Points on a hilly landscape, in no order, each with its height.
A ball rolls from a point to the lowest of its 5 nearest points, and stops where none of them is lower. Distance is the straight distance between rows; heights are no part of it.
z354: [ 11  20  24 -17  14  18  20 -25   4  -9 -23  -2 -39  -9 -17 -11  -5 -24
 -30  -3 -11  11  21]  (h 6.4)
z290: [ -7 -22  -1   2  -7   8  15  22  21  -5   1  -6  20  28 -16  -8  45   2
 -18  22   2  -2   3]  (h 31.2)
z295: [-23 -44  32  -7   6 -12  19  34 -33  18  54   6  11  29 -39 -80  24 -14
 -17 -17 -30 -35   2]  (h 45.9)
z348: [ -8 -38 -21   7 -24   1   5  37  12  25  31  -8  45  40  -7   1  54  36
  -3  24   3   1 -13]  (h 38.2)
z746: [ 21 -20 -15  24 -21   7  -8  17  19  -4  19   1  43  21 -11  -4  19  29
 -13  29   6  -6 -11]  (h 57.1)
z539: [  5  20 -30   2 -19 -23 -27 -11 -15  29  13  16   0 -23  55  32 -51  27
  55 -22  10 -17 -19]  (h 44.2)
z788: [ -2  -1  14  10  19   9   1  -3  -7 -10  11  28  -6  26 -18 -14   0 -17
 -10 -20   4  15  15]  (h 38.1)
z347: [-15  -1 -25  -7 -12 -20 -25  -5 -27  16   9  19   2 -24  51  40  -4  26
  49 -39  -3  -5  -1]  (h 9.1)
z287: [ 37  38   3   0  -4  15  15 -32 -24 -13 -26 -11 -52 -21  28 -14 -34  -6
 -27 -13   3   0  -3]  (h 47.0)
z907: [-24  -3  -3   5  14   7 -18  -1 -30   1  25  32   8  17   7  18  26  -3
  35 -47   8  14  11]  (h 27.5)
z950: [  4  17 -16   9   0  -6 -15 -10 -31   1  17  23 -11 -11  52  23 -11  13
  22 -37   1   5   0]  (h 39.3)
z312: [-61 -32   4  -4  21  -8  10  31 -14  14  15   6  22  39 -20   9  57 -19
  28 -24   7   4   6]  (h 26.7)
z198: [ 23  -4 -29  28 -11   6 -34  -5   3  -8  34  37  50   4  14   2  -4  43
  21  -7   8   4 -18]  (h 59.9)
z46: [  2 -13  41 -26 -34  31  42  -1  26  -2  14 -24   0   8 -47 -24  46  -9
 -42  61   3 -15  -1]  (h 35.8)
z876: [  8  16  13 -13   1  -1  16 -20  -1  -2 -45 -33 -41 -31  23   5  -6 -15
 -24   0 -10   6  19]  (h 47.6)
z992: [-39 -35  -8   2  -1  -3  10  35   2  10  23  -1  33  45 -10  -3  58   4
   8   2   8   2   0]  (h 37.3)
z774: [-25 -26  -5  -8   2  -6  20  19  31   0 -26 -33  18   0 -11  12  49  -6
 -12  33 -18   6  -4]  (h 17.4)
z923: [ 19   3   6  19   7  21   3  -9   3 -23   9  28  -5  21 -15 -24  -5  -5
 -16 -10  11  12   7]  (h 45.7)
z571: [-10  43  -3  -6  15  11  -2 -21 -71  -8  20  21 -23  13  52   0 -27 -19
  22 -68  26 -12   9]  (h 35.3)
z900: [ 23  33   0  33   4  26 -20 -24 -30  -7  37  52 -15  14  28  -7 -26   9
   7 -50  21  18  -6]  (h 49.6)
z971: [  5  28 -10  -7 -14 -25 -14   2  -5  17 -38 -32 -22 -34  46  21 -45   1
  12   1   2 -16  -4]  (h 36.0)
z556: [ 11   0   5  -1   1  -3   4 -11  10  -8 -35 -21 -21 -28  10  12   0  -3
 -19   9 -14   9   9]  (h 33.7)
z414: [-15  -4  34 -29  18  13  33 -13  24  -8 -24  -5 -19  -4 -39 -15  28 -31
 -26  13 -10   7  15]  (h 41.1)
z231: [ 19  38   9 -15  10  13  19 -23 -21  -9 -26 -11 -52  -4  22 -13 -24 -17
 -29 -19   0   3  11]  (h 51.5)
z416: [-12  -2 -21  -4  -3 -27 -12   6 -17  11  -8  -1  -5 -20  48  36  -8  14
  24 -20  -6   3   7]  (h 38.3)
z854: [-36 -20  14  -2  30  -6   5  18  -8   4  21  11   8  38 -31 -17  25 -24
   4 -21   2   2   8]  (h 33.8)
z247: [ -5  21 -30  -5 -17 -20 -24 -13 -39  13  10  17  -3 -24  71  26 -19  17
  54 -41   5 -25 -11]  (h 45.1)
z324: [-31 -26 -19   7   4 -15  -8  18  -1   1  11  14  38   8   6  23  49  17
  31 -12   2  14  -8]  (h 33.9)
z45: [ 40  12  17  10 -17  12   1 -36  20 -31 -14 -11 -13 -38 -15  -5 -15  -3
 -24  30  -6   6  -8]  (h 21.8)
z721: [  8  -4  -6  27  -3  15 -12  10   1 -13  28  33  29  26  -3 -17  13  18
  -3  -8  13   7   0]  (h 49.3)
z532: [-24  -3 -11  -6   7 -15  -3  12 -31   8  -9   0 -13  -6  44  33  16  -3
  19 -33   1   6  19]  (h 35.6)
z369: [-14  -9   6  13  21   9  -7   9  -8  -9  27  28   8  33 -16 -23  14  -7
   2 -24   9   8  12]  (h 37.6)
z475: [-40 -15   8 -21  28 -14  16  15   5   7 -31 -19 -17   7  -6  21  32 -29
  -6  -4 -17  16  18]  (h 18.6)
z740: [ 14  23 -26  17 -13  -4 -32 -18 -33   5  30  30   4 -18  55  22 -22  27
  37 -39   3   0 -18]  (h 34.4)
z216: [ 11 -32  -1  -1 -33  10  12  23  28   6  17 -32  27  20 -27  -5  39  22
 -29  56  -9 -17 -13]  (h 44.9)
z713: [-39   1  12  -6  28  -8  -7   5 -51  10  21  20  -7  20  -2  22  17 -26
  35 -59   8   5  21]  (h 33.5)
z725: [ 31   3 -32  38 -12  -1 -27  -9  14  -3  16  19  38 -12  10  11 -42  33
  19   8   7   8 -24]  (h 44.1)
z357: [-33 -28 -12   3   4 -14   5  25   4   2   0   3  34  18   3  20  48   7
  18   0  -4  18   0]  (h 26.1)
z256: [ 19   9   0   7  -5  -5  -6 -16  11  -6 -31 -26 -15 -39   8  14 -20   1
 -13  14 -12   9  -1]  (h 24.5)
z584: [-10  -7 -38  -3  -8 -22 -29  -6   8  24  19  27  30 -22  19  41 -27  40
  66  -9   6  -3 -13]  (h 60.8)
z325: [  9  31 -28  -5 -31  -3 -15  15  29  35 -36 -19 -33 -33  34  34 -55  10
  46  33  42  -5  -8]  (h 24.0)
z769: [  1 -12   4   3   1   9   9  10  22 -15 -12  -2   6   8 -15  -9  23  -5
 -23  19  -2   7   4]  (h 45.8)
z645: [-34 -12  35 -36  27  -3  29  12  18   5 -13  -9  -4  18 -50 -30  26 -44
 -20   2 -25 -11   9]  (h 37.9)
z330: [ 32 -18 -19  24 -35   8 -22  15  12   1  44   9  51  28  -6  -9  15  50
  -3  23  10  -8 -12]  (h 56.7)
z520: [ 28   2   2  16 -10   2  -7 -19  23 -21 -16 -18   2 -26  -9   6 -12   4
 -16  29  -8   2 -14]  (h 8.5)
z105: [-36 -23 -12  -4  16 -20   1  20  -6   6  -8   3  11   1  18  35  43   1
  27 -20 -13  23  10]  (h 16.6)
z754: [-27 -38 -32  -4 -17 -19  -3  30   9  12  23   0  68  22   1  19  48  33
  30   8   0   2 -21]  (h 43.3)
z861: [ 36  14 -10  33  -6   7 -12 -15  -4 -15  -1  13 -12 -12  15   4 -25   8
 -18  -7  -4  16 -11]  (h 41.2)
z85: [ 12 -17   0  22 -15  25  -5  21   0  -5  45  23  21  48 -20 -35  21  25
 -17   9  23  -9   8]  (h 52.4)
z702: [-49 -17  25 -30  33  -4  28  16  15  10 -27 -20 -12  20 -35  -6  39 -40
 -13  -1 -21   9  14]  (h 26.9)
z193: [ 11  41   0   0  17   9   8 -19 -44  -6  -3  11 -41  15  36 -13 -41 -21
 -13 -44  14   1  13]  (h 43.8)
z964: [  7   2  26 -11  15  22  16  -8  11 -14  -8  18 -13  10 -41 -30   2 -24
 -22   7   0   2   7]  (h 49.2)
z191: [  0 -17  18  -5 -13  28  21  20  19   3  26  -1   4  40 -38 -37  28   0
 -33  29   7 -18   7]  (h 44.5)
z785: [-23 -17  -2  -4   7 -25  -2  13  24  11 -43 -36   3 -28   5  29  10   0
  -2  22 -27   8   6]  (h 28.4)
z558: [ 26  -6  -2  20 -19  24   3   6  18 -25  12  11  14  17 -18 -26  15  12
 -27  25   9  -3  -3]  (h 55.0)
z142: [-15 -18 -32  -1  -6  -8 -28   2   1   4  29  26  51  -5  12  34  24  41
  58 -17   1   3 -16]  (h 59.3)
z882: [-20  14   9 -28  32  -5  14   0 -25   3 -25 -13 -39  10   7   9   2 -31
 -11 -24  -6   9  33]  (h 36.9)
z775: [-45 -19  23 -20  36 -16  17  21  -4   8  -4  -3  -6  27 -37 -12  26 -36
  -5 -24 -16   2   8]  (h 33.6)
z282: [  9  24  15  11  22  13 -13 -15 -39  -8  30  38 -22  23  -6 -20 -28 -14
   1 -59   9   5   4]  (h 23.2)
z747: [-37   4  11 -37  27 -10  22   5 -14   6 -43 -24 -36   0  16  22  11 -26
 -11 -14 -13   9  35]  (h 32.2)
z30: [-28  -3  11  -6  32  -6   6   7 -11   1  -6   9 -13  26 -18   3  12 -23
  -5 -26  -6  12  22]  (h 21.9)
z575: [  5  13   1  21  15  10 -12 -11 -18  -9  15  32 -14  14   8  -3  -6  -5
   0 -37   8  20   8]  (h 31.7)
z856: [ 21  20   7  15  14  16  -1 -20 -17 -10   7  28 -28  16   3 -10 -24  -8
 -13 -28  11  15   8]  (h 37.1)
z620: [  7 -11  16   4  -2  23   6  15   3 -10  33  24   5  40 -35 -49   7  -1
 -22   7  15 -14   8]  (h 49.7)
z375: [-26  19   8 -38  13 -14  19  -1 -21   0 -53 -34 -45 -13  44   4  -2 -28
 -13 -14  -3  -5  32]  (h 45.5)
z933: [-47 -15  27 -33  30  -4  38   0  26   9 -48 -34 -22  -2 -21  14  44 -35
 -18  14 -23  11  15]  (h 26.2)
z768: [ 20  30 -16   9 -13 -16 -11  -5 -23   6 -23 -14 -23 -30  61   5 -47   4
   2 -15   6 -12 -12]  (h 38.9)
z113: [ 33   0 -13  26 -10  -1 -18 -11  24 -12  -6  -9  16 -24 -10  10 -32  12
   2  29  -3   5 -18]  (h 29.7)
z141: [-26 -37 -32  -4   3 -32  -3  27  20  19  -4  -5  52   2   2  34  23  29
  34  19 -12   4 -18]  (h 44.4)
z973: [ 20  16 -31  21 -12 -10 -33 -13   0  14  20  29  17 -22  32  28 -45  32
  33 -17   5   3 -21]  (h 37.2)
z232: [ 41  -3  -9  24 -25   7 -17 -14  26 -27  12 -15  30 -18 -27   0 -24  17
  -9  62  13 -11 -21]  (h 30.5)
z363: [  2  46   3 -20  -5  -5  15 -18 -23 -13 -61 -31 -45 -33  62 -26 -27 -22
 -13  -9   8 -15   1]  (h 64.6)
z473: [ -8   1 -41  -9 -17 -12 -36 -19 -14  25  30  26  12 -24  39  41 -31  39
  78 -30   3 -13 -15]  (h 43.9)
z534: [  5 -31 -25  14 -28   3  -9  27   5  17  49   3  52  40  -5  -7  40  53
   0  19  11  -2 -14]  (h 39.4)
z390: [-28  13   3 -27  18 -10  12   8 -46   3 -16  -6 -31  10  35  19  -2 -27
   7 -42   4   2  28]  (h 34.8)
z101: [ -6 -16 -24  15  -3  -4 -16   7   2  -4  19  24  43   8  14  12  30  26
  23 -11   4  11 -10]  (h 50.6)
z171: [ -9 -18  32 -15  18  -3  11  16  -6   1  25  21   6  27 -51 -62   5 -26
 -22 -14 -17 -20   2]  (h 42.6)
z720: [ -5  -4 -20  -4  -2 -23 -16  16  35  27 -33 -28   1 -33   7  40 -30  11
  28  33   1   2   0]  (h 32.5)
z649: [ 10  -3 -36  20  -8  -7 -31  -6  11   5  23  30  46  -8  12  24 -21  42
  40  -1   3   8 -20]  (h 54.5)
z494: [ 16  20  45 -37  11  22  31 -27   6 -13  -9  19 -17  -9 -60 -46  -7 -37
 -28  13  -6  -7   9]  (h 48.8)
z181: [-11 -25 -21   7  -6  -8   4  27  22  -2  -2 -11  34  16  -6   8  39  16
  -5  24  -7   1  -6]  (h 33.4)
z909: [-13  32  -9 -12   9   0   7  -9 -51  -7 -14   5 -29   3  66   2 -23 -14
   6 -45  19  -4  10]  (h 10.5)
z329: [ 42   9 -18  49 -18  15 -35 -15  -2 -19  33  49  34   8  16 -13 -21  39
   7  -8  10  10 -25]  (h 48.7)
z628: [-13  -9  30 -21  23   4  20   9  11  -1   1   7  -6  22 -48 -44  11 -32
 -22  -5 -14  -8   7]  (h 42.3)
z541: [ 46  43  11   3  13  26   6 -37 -29  -9   7  31 -50  10  -9 -37 -49 -19
 -32 -33   9   7  -6]  (h 42.5)
z355: [  5  -1  49 -39 -15  30  39  -6  20  -9   7   2  -4   1 -55 -40  30 -21
 -35  45  10 -17   4]  (h 28.2)
z180: [ 45  21 -13  32 -15   4 -24 -27  10  -9  -1 -10 -14 -37   7   9 -60  13
  -3  20   9   4 -32]  (h 20.0)
z827: [ -7 -22 -33   9  -2 -22 -16  10  13   6   6  10  50  -4   2  26   0  31
  34  10   0   4 -13]  (h 47.2)
z760: [ 15  -8   1   8  -5  -3  -1  -9  30 -19 -17 -21  18 -21 -18   6   6   3
 -15  39  -7  -1  -7]  (h 23.8)
z604: [-28 -31  20   4  11  -2   7  27 -20  13  52  12  16  52 -43 -47  22 -11
   2 -15   5 -23   6]  (h 38.4)
z563: [-17  21  -3  -8  10  -2   3  -5 -54   0   5   8 -22  13  49  19  -8 -16
  19 -57  16  -3  20]  (h 31.5)
z593: [ 23  11  20  -7   3  16  14 -27  15 -23 -24  -5 -27 -19 -14  -6   1 -13
 -26  14  -7  14   8]  (h 34.7)
z228: [  6   9 -29   5 -10 -21 -26   0  11  28  -1   5  -1 -26  30  38 -54  29
  46   5  12  -1 -14]  (h 50.2)
z14: [ 53  44  16  -4  -4  31  21 -49 -16 -15 -11  11 -61 -21  -1 -26 -33 -18
 -35  -2   8   6 -10]  (h 43.5)
z837: [  8 -24  -2  -7 -29  -1  11   0  45   2   8 -55  38  -5 -39  19  25  13
 -18  84   2 -21 -19]  (h 47.9)
z394: [-34   2   8 -17  27 -10   7   6 -34   7  -6   3 -24  20   5  17   9 -29
   6 -43  -5   8  28]  (h 21.0)
z684: [-18 -22   2  -4   4 -13   9   7  41   2 -40 -39  16 -25 -10  22  22  -1
  -7  41 -20   2  -5]  (h 23.9)
z239: [ 34  31 -17  24 -20   5 -23 -11  20  17 -12 -21 -22 -42  12  21 -73  11
  26  32  31   2 -22]  (h 35.2)
z327: [-32 -15  19   3  26 -10  -4  14 -27   4  30  23  16  35 -33 -19  24 -25
  20 -43   3  -4  10]  (h 27.9)
z470: [ 24 -11   5   6 -28   5   0 -11  34 -24  -1 -30  27 -20 -33   3   8   6
 -20  57   1 -15 -13]  (h 37.4)
z862: [ 26  16 -34  24 -11  -2 -25  -5  21  23  -6   6  -1 -26  16  32 -66  25
  40  19  25   6 -18]  (h 47.1)
z572: [ 29  35  11  -1  13  20   9 -28 -18  -9  -5  17 -47   5  -4 -24 -33 -19
 -28 -21   4  10  11]  (h 38.7)
z631: [ 20 -26  22  -8 -53  18  15   3  33  -2  30 -37  18   0 -41   0  38  18
 -46  77   0 -20 -12]  (h 55.2)
z274: [ -5  30 -18  -7 -11 -21  -8   0 -34   4 -24  -8 -24 -27  79   6 -32  -4
  20 -27  11 -16  -7]  (h 56.8)
z679: [ -4  21 -19   1 -13 -18 -13   0 -34   6  -2   8 -10 -21  71  20 -25  12
  27 -33   3  -9  -3]  (h 43.0)
z574: [  4 -18 -14   3  -7  -7  -3   7  48  -4 -17 -38  35 -18 -25  22  -6  13
  10  62   2 -10 -14]  (h 35.1)
z467: [-14 -28  -9  -2 -15  -7  11  22  39   4  -9 -43  41   7 -17  17  42   9
 -16  52 -14 -10 -13]  (h 28.6)
z588: [ -5   0  18   7  24   5 -10   0 -20  -8  31  33   2  30 -25 -31  -4 -16
   2 -36   4   2  13]  (h 33.3)
z17: [-63 -35  22 -13  29 -30  12  24 -31  14  14  -5  12  34 -41 -13  43 -41
  25 -41 -22  -5   3]  (h 36.8)
z109: [ 29  18 -16  28  -6  -5 -22 -12 -16   2   7  15  -4 -20  37  17 -39  18
   5 -18  -2   6 -15]  (h 49.8)
z98: [-23 -26 -21  -6   5 -20   2  21  48  21 -30 -40  29 -16 -15  37   5  10
  25  58  -3   0 -11]  (h 32.9)
z519: [-14   6  -3 -14   2 -19   3   7 -12   4 -40 -29 -27 -21  45  26  -2  -6
  -4  -9 -10  -3  21]  (h 53.3)
z554: [ 44  19 -19  40 -17   8 -22 -22  26  -5   3  -3   2 -34 -10  14 -69  14
  15  42  23   6 -28]  (h 32.1)
z920: [  1  28  -4 -13 -16 -22  -8   2  -3  12 -53 -46 -29 -40  49   7 -38 -11
   8   2   0 -18  -2]  (h 43.4)
z804: [ 37  25  20  -8 -10  17  14 -48   6 -19 -26 -15 -40 -39  -4  -7 -13 -10
 -28  17  -5   8   6]  (h 30.6)
z884: [-26 -24  19 -17  -2  10  33  11  36  -7 -16 -25   4  15 -26 -11  54 -15
 -26  36  -9  -4   2]  (h 6.5)
z112: [ 38 -13 -12  24 -39  14  -9   6  17 -18  23  -8  36   8 -21 -11   6  28
 -24  44   8 -16 -16]  (h 42.0)
z486: [-17  18  -3 -23   1 -15  11   2 -28  -4 -51 -26 -37 -18  64   1 -15 -16
  -3 -21   1  -9  18]  (h 54.9)
z941: [  3  19  18 -14  26  10  14 -12 -12  -5 -18   7 -40  10 -10 -10 -16 -26
 -18 -21  -8  11  21]  (h 17.6)
z594: [ 32   6   3  15 -19   7 -11 -26  39 -24  -2 -30  14 -38 -31   7 -31   6
   3  66  13  -6 -16]  (h 21.1)
z507: [-21 -22 -30   2   6 -31 -13  18  16  14  -6   3  36 -11  10  36   7  21
  33   0 -10  10  -9]  (h 38.8)
z483: [  9  17 -40  10 -13  -7 -38 -27 -19  19  37  35  10 -23  45  31 -35  41
  58 -29   6  -6 -28]  (h 5.5)
z789: [  7 -42 -16  16 -40   8  -5  34  15  33  44 -14  38  40 -23   0  45  49
 -18  38   0  -2 -10]  (h 33.0)
z583: [ 16  20  26 -16  19  17  13 -20  -4 -11  -3  23 -27  13 -39 -38 -17 -29
 -27 -12 -11   3  13]  (h 39.5)
z318: [ 14  -7 -18  20  -2  -9 -17   7  13  -7  -5   5  29 -11   5  12  -1  21
   1  11  -6  10  -8]  (h 53.8)
z58: [ 11  19 -27   7 -12 -20 -25  -3 -10  18   3   4  -2 -26  49  30 -44  21
  28 -16   2  -4 -11]  (h 53.5)
z341: [ -7   2  -1   5  17  -1  -5   1 -15  -6  -1  11 -13   5  20  14   6  -4
  -1 -27  -2  18  15]  (h 38.0)
z210: [-14 -31   7   1  -9  20  12  34   5  14  46   6  10  55 -38 -37  31  10
 -20  18   9 -11   5]  (h 37.7)
z178: [-24 -22   2   9   8   4  -5  23  -4   0  29  19  18  37 -13 -14  36   0
   8 -13  13   4   7]  (h 32.7)
z238: [ 57  36  20   4 -22  13  10 -56  -6 -24 -18 -16 -47 -49   9 -14 -34  -6
 -31  14   3   5 -16]  (h 33.2)
z659: [-30 -11  23 -24  29   5  24  11  22  -1 -21  -9 -10  14 -31  -8  30 -30
 -17   3 -10   7  11]  (h 28.9)
z272: [-41 -41 -29  -8  -5 -20   7  34  10  14  11  -8  50  20   7  23  64  17
  27   5  -8  10 -15]  (h 36.1)
z844: [ 26   3  13   8  -7  24   7 -16  22 -31  -9   5  -8  -5 -18 -22   8  -2
 -28  23   2   5   0]  (h 39.0)
z743: [ 16  22 -11  12  -1  -5  -3 -11 -21  -3  -9   2 -24 -14  43  10 -30  10
  -5 -24  -4   7  -1]  (h 53.9)
z442: [-24 -15  23  -1  25  -8   2  17 -16  -1  34  24  10  37 -41 -44  10 -20
   3 -36  -2 -16   6]  (h 33.1)
z845: [  3  -6  24 -15  -6  26  20   9  12  -7  17   9   0  27 -48 -49  11 -13
 -29  24   6 -14   8]  (h 54.2)
z376: [ 30 -15   0   7 -39  17   2   8  21 -17  17 -14  25  10 -29 -12  21  23
 -35  51   2 -15  -9]  (h 19.6)
z166: [ 11   9  12  22  14  18 -15 -13 -16 -11  33  47  -3  34 -19 -36 -21  -9
  -6 -38  16   2   7]  (h 28.8)
z99: [ 14  -1 -16  19   0 -17 -14   0  14   2 -20 -10   7 -24   9  25 -20  13
   7  10 -13   9  -6]  (h 38.6)
z865: [ 20   8 -13  13  -7  -7 -20  -7  31  10 -27 -31  -7 -42  -2  27 -50   7
  20  41  13   1  -9]  (h 29.0)
z333: [ -7  30   5   1  20   5  -7 -13 -50   0  25  22 -20  20  19   4 -22 -19
  13 -66  12   1  14]  (h 11.1)
z658: [-30 -18   8 -12  19  -2  22  11  26  -1 -29 -22  -4   3 -13   9  42 -15
 -16  16 -19  11  10]  (h 18.2)
z799: [ -5   6  14 -11  18   5  13 -10   6  -6 -31 -11 -36  -7   2   4   5 -16
 -25  -3 -13  15  19]  (h 41.9)
z317: [ 22  34   5  -6 -10   1   5 -20  -8  -3 -36 -32 -37 -36  39  -1 -28  -3
 -18   4  -6  -4   3]  (h 37.0)
z579: [-10 -18  52 -45  -3  11  40  15   0  18  18  -2   8   7 -66 -76  17 -24
 -33  22 -31 -32   0]  (h 44.3)
z182: [  7  11 -13   1  -6 -23 -13   3  -4  10 -30 -25 -12 -27  33  28 -28   4
  11   3 -10   0   2]  (h 32.8)
z183: [  7  13  -5   0   4  -7   0  -2  -6   2 -29 -18 -23 -18  33  17  -8   0
 -11  -7 -12   9  13]  (h 45.2)
z466: [-28   3  -5 -10  13   0  -3   1 -46   4   7  11 -12   4  35  35  17  -6
  35 -49   7   6  25]  (h 34.9)
z919: [ 56  27   8  21 -21  10  -9 -45   9 -28  -5 -15 -23 -47  -4  -6 -44   5
 -21  26   4   8 -26]  (h 27.8)
z896: [ -5  -8 -21  11   5 -15 -16   5  -7   2   8  16  17  -7  23  28  12  19
  23 -17  -7  16   2]  (h 51.0)
z242: [-44 -16   0   3  27  -2  -5  13 -20   7  18  16  13  28 -10  14  42 -12
  33 -31   6  10  10]  (h 19.1)
z612: [ 29  22  22   3   8  27   6 -23  -1 -20   4  36 -26  11 -34 -39 -21 -21
 -28  -8   1   9   5]  (h 44.0)
z448: [ 13 -11  -1   4 -12   3  -7  -7  48 -12 -11 -40  28 -26 -30  18 -12   5
   4  67   9 -12 -15]  (h 29.4)
z838: [ 27   6  -2  30  -8  24 -12  -4   3 -25  25  40  15  23  -9 -28  -5  15
 -13  -6  22   8  -4]  (h 48.9)
z153: [ -6  11  24 -30  16   5  25 -17   8  -5 -48 -30 -45 -19   0   6  11 -19
 -23   2 -18   6  27]  (h 45.4)
z169: [ -7   1  63 -56 -13  23  54  -5  16  11  10  -3   3  -4 -73 -48  27 -36
 -33  46  -4 -21   2]  (h 9.4)
z137: [ -4 -43   0  20 -32  19   4  33   4  35  61   4  18  54 -26 -20  45  34
 -15  24  10   0   0]  (h 23.0)
z167: [ -9  15  18  -5  30  -4  -3  -6 -28   1  11  20 -24  20 -13 -11 -13 -23
  -5 -46  -3  10  18]  (h 30.4)
z934: [-52 -37 -21  -6   1  -3   4  25 -11  13  17   8  45  23   3  22  78  12
  54 -22   1  12  -9]  (h 49.5)
z108: [  9 -10  22  -7  -1  13  20 -11  34 -23 -26 -17   0 -16 -24  -7  30 -10
 -29  33  -7   5   1]  (h 35.9)
z443: [-30 -29  35 -19  11 -12  21  27 -14  16  29   1   9  30 -49 -64  23 -29
 -16  -7 -28 -25  -2]  (h 49.9)
z978: [ 25  38  24 -28   8  22  33 -44 -11  -8 -29 -10 -57 -20  -5 -14 -18 -29
 -31  -2  -4   3  20]  (h 40.4)
z715: [-18 -28 -29  -1   0 -25   1  21  37  13 -15 -27  49  -8 -13  35   7  21
  23  40  -5  -2 -17]  (h 39.1)
z269: [ -9   1  51 -45  10  18  39  -4  20  -1  -6   2  -4   2 -62 -42  16 -37
 -28  18 -12 -15   9]  (h 37.5)
z208: [ 30  36  -5   9 -18  -8 -10 -16  -6   7 -27 -29 -31 -41  36   4 -59   3
  -6   7   2 -10 -13]  (h 10.2)
z93: [ -2  27 -17   1  -4   1 -11 -13 -52  -5   9  16 -21  -8  73  12 -16   2
  28 -50  14 -10   0]  (h 12.3)
z365: [-13 -17  29 -21   3  18  22  20   8   4  19   5   2  33 -53 -52  14 -19
 -25  20  -5 -24   8]  (h 53.1)
z947: [ -4  -6   4  -2   7  -9   3  -1  21  -4 -35 -24  -8 -24   0  17  11  -2
 -14  16 -16   8   8]  (h 31.6)
z244: [  0  -8  29   3  14  -3   0   6 -22  -8  38  38   9  26 -39 -66 -13 -17
  -8 -36  -7 -20   4]  (h 36.7)
z820: [ -1  -1  29 -13  25  -1   9   1  -7  -4  12  22  -9  23 -44 -47  -8 -31
 -19 -25 -16  -8  11]  (h 41.3)
z436: [ -3 -18  -8  12  -8   5   1  23  12  -5  17  10  35  33  -7 -10  41  16
  -2  12  10   3   0]  (h 48.3)
z200: [  4   0   3  26   8  18 -16  -2 -10 -14  36  42  15  31  -6 -22   7   7
   6 -29  21   8   7]  (h 36.4)
z205: [ -6  -5  40 -31   0  24  32   8  11   0  11   0   0  20 -63 -52  14 -26
 -31  28  -5 -21   4]  (h 43.7)
z975: [ 19  17  -1   3  -9  -9 -13 -10  11   9 -31 -34 -20 -44  16  23 -46   1
   5  20  -3  -5  -4]  (h 24.2)
z708: [ 48  16 -16  44 -12   8 -28 -23   1 -16  12  20  10 -16   9  -2 -44  21
  -6   7   2   9 -28]  (h 19.7)
z647: [  1  -6 -10   5   2 -20 -15   3  22   8 -31 -26   4 -33   8  27 -15   8
   6  25 -15   4   0]  (h 32.4)
z151: [ 26  17   2  14   3  18  -3 -20  -2 -18 -11   9 -29  -8   5 -10 -15  -5
 -23 -13  -1  18   5]  (h 45.6)
z68: [-14 -15 -14  -1   8 -30  -9  16  10  10 -21 -18   7 -25  14  33   1  12
  12  10 -17   8   5]  (h 32.3)
z299: [ 14  35 -13  -5 -17 -12 -15   2   9  21 -36 -33 -27 -39  35  15 -64   2
  23  22  20 -15 -11]  (h 26.8)
z661: [  0  26 -25 -10 -15 -26 -21   7  -5  28 -22 -10 -18 -26  55  22 -58   8
  40   0  16 -23 -10]  (h 38.5)
z871: [ 39  22 -30  40 -11   2 -36 -20  -1   1  23  30  18 -16  24  13 -49  34
  16  -9   7   6 -30]  (h 36.6)
z122: [-25 -25 -33  -8   0 -29 -20   9  -3  12   7  12  35 -15  20  48  20  27
  54 -18 -10   8 -10]  (h 48.2)
z192: [ 38  25  -4  35  -2  25 -11 -22 -14 -17  16  34 -16   3  17 -12 -27  10
 -12 -28   7  20 -10]  (h 43.6)
z445: [ 26  -3 -17  34  -9   3 -19  -1  10 -17  16  22  32   3   7  -3  -6  27
  -1   2   2   9 -10]  (h 65.6)
z196: [-18  -8 -10   0  10 -18  -3  12  -4   4 -19  -3  -5 -11  27  32  13   3
   8 -14 -10  19  12]  (h 26.5)
z59: [-25 -20  20 -19  16  10  23  17  20  -1  -6 -10   2  29 -37 -25  37 -24
 -22  14  -7  -4   6]  (h 24.1)
z790: [  0 -23  14 -11 -19   2  21   3  43 -11 -15 -42  21 -13 -24   5  40   0
 -24  53 -11 -14  -9]  (h 21.2)
z995: [-10  11 -16  -6  -4 -22  -8   8 -28   6 -15  -9 -15 -18  65  22 -15   3
  17 -25  -1  -6   8]  (h 47.8)
z10: [-40 -12   4 -11  26 -13   5  17 -15   6  -7   0  -9  16   5  26  35 -18
  13 -26  -6  22  18]  (h 6.6)
z796: [ -3 -16  20 -15 -17  29  27  14  27  -6   4 -15   2  20 -39 -25  43  -6
 -37  39   2 -11   2]  (h 27.0)
z640: [-28  13   5 -17  23 -10   0  -3 -48   5   2   5 -22  19  12  16  -3 -25
  15 -55   6   2  25]  (h 29.5)

Where does a ball stop that starts at each point below?
z715: z884
z541: z333
z827: z10
z141: z10
z995: z10
z295: z10
z838: z333
z721: z333
